Points, in no order, along strands that fork and pass close to each other.
Points whose rows are less than 151 apart are linked; no others are.
tesik: [  0 -15   7   6 -21   7  -4 -32 -18  14   8 -12 -51  29  15   2   1   6
  -2   2 -41 -37 -23  34 -33   9  17   8  40  11 -52 -49 -30  29   0 -10
  20 -16   7 -29  10 -27 -15  -1  18  18  29 -29  60   9 -47  30  11 -32
 -12  15 -55   5  21  -9  12  -8 -37  43]
patu: [ -3  15 -11  -2  34 -15 -27  17  -2 -40   7  31   0  -7  -1  21  11 -12
   1  -7  52  52  -7 -28  14  23   0 -22 -25   1  49  35  -7 -28  -7 -12
 -15 -18   3  -4   8   4   4 -22  -1 -27  -2  12 -29  10  13  -2   7 -14
  17   5  34 -16  -3   2 -20 -24  30 -38]
nugi: [-24   7  -9  -7  -3 -10 -25  -3   7   5   7   3  17 -10  -8   4 -14   0
 -15  -4 -42 -49 -17  50 -11   6  17  -5 -19 -18  22 -55 -15  22  -7   7
  -1  24  12 -10  19  34 -22  21 -17   5   5  22  23  29 -32   1  -1  -5
 -18  -1   3   1 -13  -9  28 -15   8  -6]
sunif: [-12 -17  15  -9 -39  16  47 -39 -18  26   7 -32 -19  13  16 -22  14  35
  10  13 -26  -5   8  -9  -4 -45 -23  38  34   5 -69  13  36   6  -4   4
  39  24 -42  25 -29 -36   5  -3   8  41  -5 -34  28 -37   5  17   3  22
   5 -19 -46  35  11  13 -17   9 -43  19]
zume: [ 69   4   4 -11  30  15 -38  52  34  46  -2  38  42  -3 -10  36 -19   4
  44   8  60  30  42 -12  13  20 -14 -11 -29 -36  26  -5 -31   5  32  50
 -46 -22  40  18   5  13  80  10  14 -29  14  18 -50 -32  32  14 -13 -19
  13  -2  36  -1   1  12  45  39  -1  36]
vop: [ 10 -29  -3  -1  22  -4 -33  11  -3  50  -3  17  44   1   4  21 -28  17
 -16  15  31  39  17 -27  10   0  -1 -19 -34  -6   1  17  -2  16   3   9
 -14 -33  43  23  -6  13  46  -6   4 -23  16  28 -30 -22  16  -4   8 -20
  26 -17  28 -16  -6  18  31  13   0  10]
lesaf: [ 21   4   5  -6 -47   4  32 -24  -4 -30 -20 -18 -71  12  30   8  17 -32
  10 -11 -52 -17 -42  23  -3 -42 -17  10  54   5 -45  14  37 -21 -26  -9
  26   5 -31  -5 -21 -10 -14  20   0  14  30 -22  14   4 -13  23  -2  38
  15  13 -27  15  18 -14 -59 -16 -20   4]
Did: [  2  15 -21 -19   4   6  31  16   1  16 -22 -32  52  -2 -48 -34 -32 -13
  61 -12 -25 -67   8   8  18  34 -19  40  37  -9  31 -34   5 -17  39  30
 -24  30 -23 -42  13   3 -47   5  -2 -25 -21 -31  -5  30  21   3 -35   6
 -41 -21  -7   6   0 -31 -50  17 -28  29]
Giba: [ 28 -15  -4 -31 -33   3 -14   7  35 -20  -6   6 -39 -13  11   5 -29  13
 -10   3 -57 -36 -14  65 -32 -20  13 -22 -13  -2  11 -35  -2  35 -23   8
  18  38 -21  50  -6  46  20  56 -15  24   7  13  24  -1 -48  34 -16   4
 -25  21 -23  10  -5 -14  57   4  -1  -6]
Libed: [-12  51 -10  37  36 -14 -39  33  12 -29  17  20 -11 -28  -6  47  10  -9
 -28 -30  37  14   5  30   0  47  32 -29 -49 -24  37 -27 -28   4  -1 -12
 -51 -37  18 -18  34  21   5  -7 -10  -6  29  39   4  25 -18 -28  14  10
  18  10  29 -15 -20  12  57 -18  44 -12]
mobe: [ 25 -23  16   0  -7   7  50 -17 -10  21 -18 -19 -63  24  39  25   3 -36
  18   2   8  50  -1 -28   7 -23  -6 -17  46   6 -61  21  16 -33 -24 -13
   3 -57  14 -11  -7 -42  34  -7  28  -7  35 -19   2 -25   3  23   1  18
  51  18 -19  -2  13  -7 -44  -2 -25  34]
Bovis: [ 19  15   9  13 -50   3  34 -40   8 -47 -15 -26 -74   5  30   2  44 -35
 -19 -23 -61  -9 -34  19   1 -47 -11   7  20   1 -60  36  61 -22 -19 -20
  47  -1  -9   6 -37 -22  -5   8  -8  30  40 -12  17 -11 -15 -18   7  53
  33  18 -37   4   4  11 -53 -13  -1 -14]
Pezez: [-12  42  -1  27  18  -3 -29 -14 -15 -10   4  10 -42  -1  -5  16   8  -8
   7 -21 -22 -50 -21  60 -33  38  39  14   2 -11  13 -83 -51  36   6 -10
 -23   3  18 -52  31   3 -28 -12  14  -2  20 -14  49  45 -42  31   7 -38
 -37   8  -6   6   5  -4  31 -18   8  20]
vuk: [-49  20   6  35  25   1 -53  -5 -15  10  34   9   2  -5 -10   8  22  13
 -30 -10   2 -35 -14  20 -28  38  48   3 -23  -5  -3 -53 -65  53  14 -15
 -10  -7  28 -29  30 -10 -29  -8   0  32   2   0  49  25 -31  -2  18 -24
 -28  -1  -6  -4   3   9  53 -11  25  12]
ros: [-65  20 -10  40  18 -20 -37  10 -13  32  35  -1  57  -5 -16  11   5  10
 -42  -4  -1 -30   5  10   3  29  27 -13 -39 -25   5 -41 -25  20  14 -16
 -26  -6  40 -25  29   7 -38  -5 -12  18   5  29  22  38 -26 -44  16 -12
  -5 -23  26 -21  -2   5  49 -17  23   2]
gakar: [ 16  -8  -9  18  19  -4  26  -1 -25   7 -18   0 -47  20  30  20  -5 -50
  18   6  20  72  -8 -60  32 -25 -14 -34  35  14 -27  41  19 -32 -29 -29
   3 -62  29 -20  -3 -32  26 -15  16 -17  12  -6 -26  -5  24  34  12 -11
  53  10  19 -23  31   7 -45 -19  -6   1]
lurur: [ 80 -43  17 -26   0   9  26   5  36  23 -34  -3 -20   6  34  52 -17   8
  13 -26   9  33  38   0  -7  13 -26 -21 -30   4  -4  19  29 -24   0  14
  -2 -43  11  41 -10   1  80   7  16 -23  32   4 -21 -56 -20  -3 -26  17
  35  30 -25   5 -41   9   8  35 -16  14]
vok: [ -4  12 -19 -25  33   2  10  40  11   0  -2   2  70  10 -52 -18 -13  -3
  66  10  43  -8  16 -49  33  35 -27  26  18 -25  47   6  -8 -34  36  41
 -48  16 -18 -25  12  -2 -33 -17   2 -47 -23 -14 -20  29  48  -7 -23 -16
 -27 -26  34 -20  20 -23 -52  10  -7   9]
farof: [-19  25 -10  -7  44   7 -45  12   2   9  35  37  38  -1 -23  10  21   7
  36  27  76  43   8 -44 -13  37   9  14 -17 -24  44  -3 -68   1  14  23
 -28  12  17 -11   6 -16   1 -30  18  -1 -23  -4 -18   4  33  27  19 -36
 -20 -29  43  -4  25 -11  15  -2  19  19]
pusez: [  6   6  13 -16 -23  12  34 -25  23 -20 -21 -22 -17  -6  -9 -27  19  42
   3 -14 -15 -38  12  21 -21   6   3  24   0  23  -1  21  13   7   5  -2
  36  37 -40  35 -10   5   6   2   3  31 -12 -38   3 -36  -4 -22 -16  26
 -21  11 -43  24 -31  -2   7  19 -19 -12]
Neda: [ 42  12   9  -8  34  22 -45  31  37  27  17  37  12 -10   0  36   2  13
  33   0  48  19  24  13  -4  36   9  -3 -29 -21  21 -22 -58  30  23  43
 -28 -19  22  13  20   1  59  -3  13  -1   6  14 -15 -26   9  27  -6  -3
  -7   2  19   1  -3   2  66  26  14  36]
Zakiz: [-20  -3 -14  35 -26 -15  22 -11 -32 -13   9  -6 -23  12   9 -16  20 -49
 -26   6 -47  12 -26 -15  30 -39 -19 -13  24  19 -48   5  51  -7 -26 -48
  33 -26   8 -37  -5 -24 -41 -16  -7   9  -1  17  11  31  -4 -20  15  13
  32  11  -3 -17  32  16 -27 -32   7  -7]
Dogi: [  3 -56   1 -19 -25  16   4 -11   1  48  -7  -6  -1  11  35  18 -41  14
 -27  19 -54  21  -4   5  -3 -36   1 -27  19  -6 -43 -28   8  28 -23   7
  23  -1  10  25 -18   9  22  35 -10  15  18  23  28 -12 -16  36  -3  -7
  21   1 -28 -13   5   1  32  10 -28  28]
voti: [ 57 -38  27 -21 -16  13  38 -22  26  16 -34 -25 -47   8  51  36   7  10
  -4 -19  10  39  26 -22 -13 -19 -22  -9 -22   6 -43  46  48 -34  -6  -3
  14 -17   2  53 -27 -20  72   4  24   1  33 -15  -8 -64 -10   3 -13  26
  43  21 -34  14 -32  26 -21  33 -24  -1]
Fen: [-12  -6  -8  -6  31  12 -16   8 -10  46  15  15  45  13 -24  -8  -5  10
  50  36  51  31  10 -52   6  13  -1  16   9 -11   9  -6 -51  10  11  31
 -23  -3  13 -21  -2 -30  -5 -23  16 -11 -25 -14 -15  -6  41  41   7 -36
 -12 -40  33  -1  30 -17  -3  15 -12  41]
kena: [ 29 -50 -10 -33 -16  19  20   2  15  52 -10 -16 -12  15  24  25 -55  15
   5   6 -61  -9   2  28 -13  -6  10 -21  33 -19 -35 -54 -15  12 -12  25
  -6  -7  17   7 -10   0  28  48  -3  12  34   0  43  -4 -34  48 -19   1
  14  11 -45  -8   5 -15  30  24 -46  57]
beda: [ -8 -24  -5   0 -38  -9  41 -20 -15  13  -1 -17   5   6   2  -5 -16  -6
 -11   4 -69 -17 -10   4  24 -37 -25   5  32   1 -44  -8  66 -15  -6 -17
  38  -5   0 -21  -7  -8 -19   3 -15   7   9  16   9   8  -6 -15   3  32
  29  -5 -20  -1   3   3 -32  -9 -22  10]
Ratu: [ 38 -25   7 -33  -9  10  39 -13  35  13 -31 -16  -3   3   3  29 -16  29
   9 -27 -14 -11  34  15  -9  23 -21   1 -14   0  -3   6  31 -10   6  15
  14 -24   4  27  -5   7  41  -1   7 -10  29 -10  -7 -37 -15 -34 -31  31
  18  16 -40   4 -40   0   5  29 -26  14]
lef: [ 29 -10   0  -3  37   6 -28  34  16  72  -6  18  74  10 -24  37 -33  21
  24   6  44  16  41 -29  16  26  -9  -4 -20 -36   3  -4 -14  25  29  35
 -46 -42  52  -4   3   3  42  -8  19 -32  26  19 -31 -22  22 -16 -16 -17
  24 -24  36 -32   6  11  31  39 -14  47]
Ridi: [-72  -4  -5  37  23 -11 -45   2 -23  35  45   5  68  -5 -14  -7   1  17
 -61  14  26   7  11 -25   0  16  25 -13 -46   0  -5   3 -21  30  20 -18
 -15 -18  39  -1   3  -8 -19  -8 -20  18   0  30   1  17   3 -50  26 -19
   5 -20  24 -17   4  16  49  -7  30  -2]
sizip: [ 35   0   3 -24   3  -7  19  16  26 -27 -54 -16  36  -7 -16   2 -16  16
   9 -29  -7 -28  17  -3  30   5 -37  17  -5  -2  29  33  58 -24  17  11
   1   2 -24  30  11  32  15   5   7 -40   0 -16 -60  -8  23 -55 -27  29
  -5  11  -8  -3 -31  -9 -31  10  -7 -31]
Rav: [-18  19 -10 -21  33 -15  -1  12  -3 -33  11  24  49   6 -32 -16  24   9
  44   9  53  12   9 -47  13  31 -18  31  -1  -7  52  20 -11 -30  20  16
 -25  27 -26 -18  12  -3 -33 -39   4 -24 -34 -17 -22  24  36 -15  -4 -13
 -30 -15  36 -13  -1 -11 -41 -15  12 -22]
Nifu: [ 28 -18  30  -2 -11  19  37 -38   1  13  -9 -18 -75  19  52  18  30 -11
  -5  -8  23  51  16 -36 -12 -28  -5  -8  10  14 -75  46  17 -17 -15 -11
  22 -36   6  23 -24 -51  49 -21  31   9  37 -26  11 -56  -2  12  12  14
  42  16 -32   5  -5  17 -29  11 -20  16]
fanap: [ -4  -3   5   4  -1 -22  -6   3  21 -31  -1 -20  67 -21 -35 -45   5  29
 -41 -13  -4 -33  19   9   2  18   1  13 -20   9  39  21  37  -9  30  -9
   8  21  -7   7   9  46 -14  16  -9 -11 -19   9 -32   4  16 -90  -2  24
 -19  11  -7   3 -46  11   6   3  23 -63]
niz: [-17  22  11  25  17 -16  30 -13 -23 -16  11   6   8   0 -17 -18  43  14
  -2  -8  35   2  35 -44  14   7 -13  32 -14  34 -15  64  23 -11  22 -28
  13 -17   1 -38  -3 -36 -31 -60 -11  -9 -22 -17 -13  -7  15 -57  14  28
  18   4   8  -1 -18  21 -47  -5   9 -25]
Pon: [-11  25   9  28  -7 -10  42 -25 -22 -20   8  -9 -29   1   0 -13  53 -12
 -18 -19  -1  -1  12 -19  20  -9  -9  18  -3  26 -38  57  37 -15  10 -37
  29 -29   9 -34 -10 -46 -27 -44 -14   4   3 -12   2 -10   1 -53  15  46
  30  16 -11  -2 -11  18 -48  -7   7 -17]
bigom: [  4 -28   3 -11  15  20  15  -1 -18  55  -6  -1  27  15 -10 -19 -21  16
  54  34  39  42  23 -50  17 -21 -12  16  36   7 -19  10 -31  -5   0  36
 -13  -3   1  -1 -19 -34  17 -13  11  -7 -26 -22 -16 -31  50  54   1 -28
  -4 -36  18  11  21  -9 -20  30 -34  36]
Sugo: [-38  -9   1   0 -12  -1 -42  -1 -11 -11  29  16  -9  -9  12 -22  -1 -12
 -43  29  11  31 -32  -6 -20 -29  21 -13 -22  14  15  11 -27  15 -29  -5
  15  25 -13  36 -19  19  -7  20 -12  17 -19  25  -2   2   5  22  23 -24
 -12 -11  12   6  15   6  21 -16  36 -31]
Sazi: [ -3  61 -12  19  27  13 -52  45  14  10  48  28  -6 -10  13  58  10 -16
  12  11  54  10 -19  20  -9  37  20  -6 -22 -58  33 -57 -88   7   3  17
 -61  10  31  -9  42   0  11  -4  16  16   4  10   5  23   8  52  16 -16
 -27 -14  45   5  27  -8  59 -13  27  36]
Suz: [ 39   0  14 -14 -31   4  -9  10  34 -71 -21   7 -62 -27   4  -9  -4   5
 -14  -6 -22 -17 -21  56 -32 -20  12 -22 -14  24  32  15  13  16 -15 -10
  23  43 -58  68  -8  42  24  50  -5  24 -18  -4   0 -19 -28  19 -26  23
 -36  28 -14  15  -8 -22  37   0  23 -36]
rup: [ -2   8 -29 -11   4  -8  12   6  -1  34 -20 -26  14  -2 -20  10 -55  -6
  19 -20 -71 -72  -4  62  -4  22  10  -1  24 -28   6 -75  -6   3  15   9
 -24   1  28 -54  19  15 -23  24 -16 -18  28  -2  34  46 -32  18 -21 -11
 -11  -1  -8   0  -3 -23  -3   7 -30  45]
raka: [-50 -11 -13   7   1 -26  -3   4 -26  12  36   8  55   2 -12 -37   3  -6
 -17  24   6   1 -10 -22  17  -5 -10   9 -12   2   8  -3  20  -4   4 -14
  -1  15  -5 -21   4  -3 -54 -24 -17  -2 -29  23  -2  36   5 -25  16  -7
  -3 -27  21  -9   9   4 -10 -28  16 -21]
virim: [ 45  38  -8  -8  18  11 -43  52  33  -3  26  40 -22 -18  21  51  -4 -32
  39  10  37  16  -9  41  -2  13  15 -20 -19 -39  44 -35 -63   0  13  39
 -47   8   3  22  33  12  51  24  -3  -6  -5  19  -9  -3   6  61   2   0
 -22   7  32  19  16 -20  66   1  31  23]
Lus: [-22  14 -11  -7  -4 -18 -15  -7  -2 -46   6   9  16 -16  -9 -21   7 -26
 -25 -15 -29 -36 -33  44  -5  10   5  -3  -4  -2  43 -30   6  -5   1  -5
  -1  46 -22 -11  16  34 -49  12 -19   3 -15  15   0  44 -24 -17   2   7
 -21   4   9  -3 -16 -10 -14 -21  25 -48]
rugit: [  3  12  -9   0  -7   5 -30  -1  21 -14   8  11 -36 -12  12  26 -14   4
 -24 -17 -56 -46 -17  71 -26   1  29 -26 -23  -9   8 -55 -22  32 -14  -1
  -5  -2  22   6  17  32   7  27 -24   9  29  27  38  19 -54  12   0   0
  -8  22 -16   1 -17  -2  53 -10   8  -2]
medek: [ 48 -34   8 -25  22  10  17  21  24  63 -28   1  39  12 -11  39 -39  15
  31 -10  23   9  49 -14  14  30 -16   1  -2 -18  -1  -7   4  -2  18  38
 -25 -53  37  -1  -1  -1  49  -2  14 -39  30  10 -18 -32   5 -15 -31   3
  32  -2   3 -22 -10   0   8  43 -28  51]
linud: [-31 -15 -24  21  22  -7  -4  17 -27  53   7   7  21  14  17  15 -24 -24
  -9  32   8  28 -16 -26  23  -5  12 -33  13 -14 -16 -18 -20  15 -18 -14
 -19 -33  37 -14   9  -7  -5  -2   8  -7   5  23   2  22  13  23  16 -27
  33 -22  30 -16  38 -12  22 -16  -7  32]
lut: [-16  -2  -6 -13  11 -27 -17  20   9 -48   1  -7  66 -14 -27 -46   6   8
 -33  -4  14  -6  -4  -6  17   4 -16  13 -15  -3  54  30  32 -30  16  -2
  -5  43 -35  29   6  42 -22  17  -2 -10 -29   6 -45  30  17 -63   3   8
 -30   4  11  -5 -30   3 -17 -23  36 -74]
meroz: [-35 -13   5   4 -47  -8 -17 -16 -13 -13  19   3  -7  -8   3 -38   4  -7
 -34  24 -38 -14 -35  14 -13 -45  11   0   7  21  -9 -12   5  26 -27 -10
  41  46 -26  13 -19  15 -38  24 -18  33 -24  20  19  14 -13  10  15 -15
 -19  -6  -9  15  14   8   0 -13  15 -27]
venof: [  8 -19  -6  -3  10  -3  -6  -3 -20   9 -11  15 -14   6  20   0 -21 -22
   8  19  28  69 -10 -54  20 -37 -10 -24   6  11  -5  47  11 -26 -27  -8
   6 -18   9  13 -13  -9  27 -13  -2 -16  -9   3 -38 -15  36  46  17 -24
  26 -11  30  -6  19  17 -33 -15   0 -23]
teg: [-25  34 -11  31  29 -20 -28  23  -3 -49  11  17  -6 -19  -5  21  21 -21
 -41 -33  35  31  -8   5   3  41  27 -36 -41  -4  43   2  -5 -13 -11 -30
 -28 -35   7 -22  21  10 -18  -9 -15 -16  17  35   1  30 -14 -39  15   0
  24  18  29 -25 -16  12  16 -23  52 -44]
puzit: [-15 -31   1   7   4   5  28  -5 -35  52   6  -8  -3  23   7  -7 -10  -4
  23  29   5  23   4 -34  14 -15  -9  12  46  17 -48  -4 -10   1  -6   0
   1 -36   3 -35  -6 -42  -6 -20  15  -2  -8 -18  12  -6  18  32   8  -4
  15 -18  -6   3  30 -15 -21   0 -34  52]
pog: [ 31  18  -2  -6  10  -7   6   3  30 -61 -36  -7  22 -30 -19  -2  -4   8
 -16 -52 -28 -42  12  41   3  29 -13  -2 -19   8  46  13  39 -17  28  -6
   0   1 -19  12  17  47   8  12  -8 -27   8  -1 -44   7  -7 -72 -26  44
  -6  29 -13  -6 -60  -9  -1   2  14 -54]
takom: [ -8  21  -5   1  44  -1 -35   3  -3 -30  29  42   1 -12  -7  16  25   5
  16  11  81  57  10 -42 -13  29  19  -3 -24   4  46  26 -51 -13   1  -1
 -15  -9  11  -6   3  -5  12 -35   8  -5 -18   2 -22  -4  25  16  19 -30
   0  -4  36  -4   8   0   3 -10  28 -13]
dimu: [  3  25 -10  25 -21  -2 -12 -34   0 -45   3   3 -56  -9   6  -4   5  -8
 -38 -33 -77 -62 -26  78 -41  -1  34 -24   7  10 -10 -52   2  16  -9 -26
  22  -2  26 -25   8  14 -29  16 -24  14  32  18  46  36 -68 -10  12 -22
  -3  36 -30  -1 -18   8  17  -5   0 -13]
rel: [-11  14  -4  47 -35  -3  -2 -14 -21 -53   6  -7 -59   8  22 -14  38 -63
 -47  -2 -39  13 -42   2   2 -33   7 -31  17  28 -36   6  22  11 -39 -45
  41 -34  18 -27 -10 -17 -43  -3  -3  18   5  17  34  30 -14 -21  19 -12
  19  26 -15 -19  29  22 -10 -23  21 -18]
vesob: [ 22  -8  20 -20 -23   7 -14  17  21 -41 -21  -7 -28 -22 -11 -30  -2  32
 -10  15  14  14   1  25 -22 -26  12 -10 -18  19  34  20   8  15 -16   2
  20  57 -59  85  -9  40  39  43  16  28 -49 -16 -19 -35   7  21 -22  -2
 -46  14   0  24   4 -16  46  12  23 -26]
vab: [ 29   4   3 -36   0  11  30   5  33  -3 -47 -16  21   0 -24   1 -15  19
  39 -21  -5 -37  28  12   6  28 -24  22   3  -4  29   1  22 -11  15  28
   0   6 -22  21   6  23  20  -3   9 -22  -2 -29 -35 -25  15 -35 -40  27
 -16   8 -17   4 -26 -19  -7  21 -20  11]
nales: [-17 -15  17   3 -14   8  27 -27 -30  27  12  -8 -20  19  11 -20  22  14
  17  18   2   8   4 -26   3 -24 -15  30  30  24 -52  16   3   9  -7   0
  26  -6 -19 -12 -15 -41 -13 -31   8  13 -14 -29  15 -25  11  19  12   8
  -2 -13 -23  18  17  -1 -24  -4 -30  25]
Nadu: [-22  50 -15  18  19  -2 -58  45  20  14  41  12  26 -12  -3  49  -2  -2
 -20  -2  32  -9  -7  37  -1  35  12  -6 -47 -57  40 -46 -53   0   4  17
 -54   7  28   5  34  27  10   4  -4  10  17  27   2  26  -6  -2   6   7
 -15 -16  44  -8  -2   6  62 -23  31  12]
Tirop: [  8   3  29  -9 -29  19  34 -21  14 -21 -29 -32 -39  -8   9 -30  28  52
  -8  -3  10  -4  13  -1 -19 -27  -3  23  -3  24 -13  58  24   9  -9 -11
  35  48 -53  66 -29   1  25  13  11  38 -29 -40  -1 -56  14  -2  -7  18
 -15   8 -34  30 -11  11   6  25  -9 -25]
Kesab: [  3 -24  20  -9 -24  15 -34   3  11 -19   6   6 -27 -16  16 -23  -7  20
 -37  21  11  34  -7  11 -29 -37  22 -17 -25  26   7  23 -18  31 -22  -4
  28  35 -31  73 -24  30  38  44  -5  27 -23  12  -1 -37  -2  35   1 -15
 -23   0  -2  20   8   7  51  10  24 -35]
Seb: [ 10  40   6  39 -28   3  32 -33  -6 -65 -13 -18 -71  -5  15  -2  59 -40
 -35 -44 -29  -6 -19  18   1  -6   9  -5   3  21 -30  44  38 -18  -6 -38
  29 -34  11 -33 -15 -38 -27 -17 -16  13  28  -4  17  -3 -15 -53   8  46
  34  41 -21 -12 -18  14 -44  -6  14 -32]
sel: [ 17  -5  24 -15 -18  16  16 -15  -7 -18 -14  -1 -61   4  29 -10  13   0
  23  13  18  40 -11 -19  -5 -50  -6   1  27  22 -13  42  -8  -6 -32   7
  26  24 -37  34 -22  -8  24   4  11   5 -20 -22 -12 -43  13  54   3  -4
  -5  -9   3  19  20  -3 -21   1  -9 -18]
Saku: [-16  13  -5  33 -29  -6 -11 -16  -6 -47  -1   4 -45  -6  12  -4  19 -40
 -47 -18 -52 -21 -39  38  -7 -15  19 -38   1  16  -8 -23  16  10 -29 -35
  27 -14  20 -26   4   8 -41   9 -18  10  15  30  31  36 -37 -21  18  -6
  19  30 -11 -13   1   9  -2 -20  23 -26]
fipi: [ 31  -1  18 -11 -30  14  16  -7  -9 -32 -14  -3 -90  14  38   8  11 -32
  24   6  -7  14 -39   5  -6 -37   0  -1  63  18 -23  14 -19 -14 -37   2
   9   5 -35  -5 -14  -6  -1  18  16  -3   8 -23  10 -13  -6  62   1   2
   0   6 -11  17  37 -28 -40 -10 -17   6]
Leti: [-44   0 -31 -17  22 -22  -2  21 -25  -4  39  21  55  15 -10 -29   8  -4
  14  31  39  32 -17 -53  23  11 -21  14   1 -15  29  19  10 -35   7  -8
 -31  15 -15 -17   3 -10 -49 -33 -14 -10 -31   9 -14  46  23  -1  11 -31
 -15 -29  45 -16  23  -2 -38 -36  19 -25]
Berof: [-44 -17 -25  30  17 -14  18   8 -48  43  14   4  14  24   6  -8  -8 -25
   4  36   4  24  -3 -46  32  -3 -10 -12  25  10 -39  -6  11   6  -8 -34
  -5 -41  18 -43   6 -30 -27 -31   8  -7 -10   9   3  34   7   3  15 -17
  29 -16  19 -13  45  -6   1 -17 -12  30]
gem: [-21 -13   8  16 -44  -9  -8 -31 -22  -1  18  -2 -22  10   8 -28   4  -1
 -24  19 -62 -47 -33  34 -18 -27  12   9  29  18 -37 -42  -2  32 -11 -15
  42  26  -7 -24  -5  -5 -46   9  -7  30   0   2  46  25 -35  20  17 -30
 -20   7 -36  16  19   4   0 -14 -14  11]
Lora: [ 28 -36  -1  -8   5  -6 -25   1  -9  17 -26  13  16  -3  13  -3 -31   6
  -3  17  34  59   7 -45  13 -30 -17 -17 -31  11   5  53  21 -19 -12   1
   5  -7  16  44 -18  18  59   4   5 -22 -10   8 -53 -34  30  24  12 -25
  13 -14  28   5 -10  33 -10   8  -5 -27]
Subiz: [  1   1 -22 -24  10  14  16  44  12  30 -24 -29  62   4 -56 -32 -39  -8
  62  15   7 -32  13 -20  34  19 -17  22  30 -17  32 -20 -11 -17  27  55
 -38  31 -17 -13   1  11 -21  21   0 -35 -27 -12  -8  14  46  13 -34  -5
 -33 -32   1  -2  18 -30 -40  30 -16  36]
bam: [-10 -36 -10 -19 -29  -4  16   0  -1  31 -13 -12  21   2   6   4 -48   1
 -12  19 -64 -15 -13  15  16 -33  -7 -13  25 -11 -19 -28  30   8 -20   1
  17   9   4  -6  -5  22  -8  33 -21  -2   6  28  17  13  -4  15  -4   8
  17  -9 -13  -4   3 -10  -2  -3 -21  18]
luza: [ -1  21 -24 -11  15  -6  14   6 -10   5 -23 -18  18  -4 -31  -3 -34 -28
  35 -32 -38 -64 -11  49   5  39  -2  17  35 -15  28 -61 -11 -11  30  15
 -37  15  -4 -68  18   8 -45   8  -6 -34   5 -23  14  53 -10  21 -26  -6
 -30  -7   7   4   2 -29 -40   2 -22  24]
mur: [-53 -14   0  24  19 -21 -25   1 -22  24  41   6  82   0 -31 -33  -2  22
 -34  19  32   4  22 -40   7  10   0  13 -38  10   2  22  12  11  27 -13
  -4  -8  18 -12  -2  -7 -30 -27 -13  -5 -20  25 -11  17  11 -59  18 -11
  -2 -28  20 -12  -6  20  14  -6  19 -16]
rire: [-27  17  18  29   7 -10  22 -20 -21 -18  24   4  28  -5 -29 -50  45  24
  -3  -1  21 -24  27 -24  -8  18   1  47 -11  35   1  33   1   6  29 -21
  20  12 -13 -36  -1 -29 -49 -45 -15  13 -40 -18   2  -5  16 -52   7  30
  -9  -2  -6  11 -25  14 -25   0   7 -29]
Lelo: [ 37 -33  17 -33  11  21  39   3  27  61 -34 -17  47  24 -21  15 -32  32
  57  -4  26  -3  63 -32   4  26 -31  27  16 -14 -13   4  12  -9  25  47
 -17 -30  13  11 -12 -16  35  -8  25 -22  15 -24 -18 -46  21 -21 -41   5
   7 -12 -20  -5 -16   0 -18  56 -44  61]
vun: [ 29  10  38 -13  17  14  17 -19   6 -26 -15  11 -55  -8  18   8  38  18
  36   0  59  35  26 -40 -12 -12   0  16  -1  25   0  65 -30 -12  -5   8
  16  10 -22  23 -18 -21  38 -28  15  -4 -21 -35 -20 -60  21  23   8  -2
  -4   8   2  20 -10   0 -26  14  -8 -12]
Gidop: [-13  22  11   1   6  -3  14 -21   0 -32  -2  -1  12 -10 -27 -37  31  18
  10 -12   7 -40   8   6 -17  28  10  39  -3  26  29  11  -9   7  17  -3
  21  36 -27 -12   5   5 -29 -21  -2  11 -35 -23  -1  -7   7 -34  -6  25
 -32   0 -13  15 -35  -3 -14   4   4 -27]
Dukid: [-31   7 -19  13  -4 -21 -13   3  -7  42   5 -15  34   1 -11  13 -40   0
 -11  -1 -71 -73 -10  52   1   3  20  -9  -1 -40   0 -83 -13  23   5  -3
 -24  16  41 -42  30  21 -35  20 -17   4  21  15  41  54 -35  12  -1 -25
 -13  -7  11  -4   1 -11  21 -18 -12  25]
zazi: [ -2 -18  19  -8 -44  30  41 -41  -1   9  -7 -43 -27   4  28 -20  19  49
 -15  -2 -15  14  16  -9 -15 -54 -20  20   8  14 -63  45  48   7  -8  -6
  43  40 -46  72 -43 -18  32  13  13  46  -8 -33  25 -56   4  10   3  16
  12  -4 -49  30   5  34   0  29 -28  -9]
dip: [-20  21 -12 -14  21 -15 -25  14   1 -74  13  21  24 -16  -8 -17  21 -18
 -31 -16  18   2 -26  13   3  27  -2  -1 -17  -5  73   9  -3 -35   7  -6
 -17  42 -41  12  13  29 -28  15 -13  -4 -13  16 -19  43  -5 -24  -1   9
 -31  12  25 -12 -21  -8 -17 -30  45 -67]

Follow the links from the first point to the second, and from the first to the third. Name the last point that the two ways share.
tesik; Rav; Dogi -> rugit
rel; venof; gem -> rugit
vok; dimu; lut -> nugi
rup; vop; Sugo -> nugi
Lelo; nugi; Libed -> lef
Gidop; linud; zume -> puzit

A fork is a point with three links. Follow the links from the first point to the second and name the forks in between, in order.
puzit; mobe -> lef
Saku; lut -> rugit, nugi
ros; rugit -> nugi
fipi; bigom -> puzit

A fork is a point with three links, a tip a point with one. Leave the first point through the second and follow the links. Name the first fork or tip that comes.
Subiz; vok -> Pezez
voti; Nifu -> lef
Sazi; Nadu -> puzit
vok; Subiz -> nugi
dimu; Saku -> kena
Dogi; bam -> rugit
rire; niz -> vun
Suz; vesob -> tesik
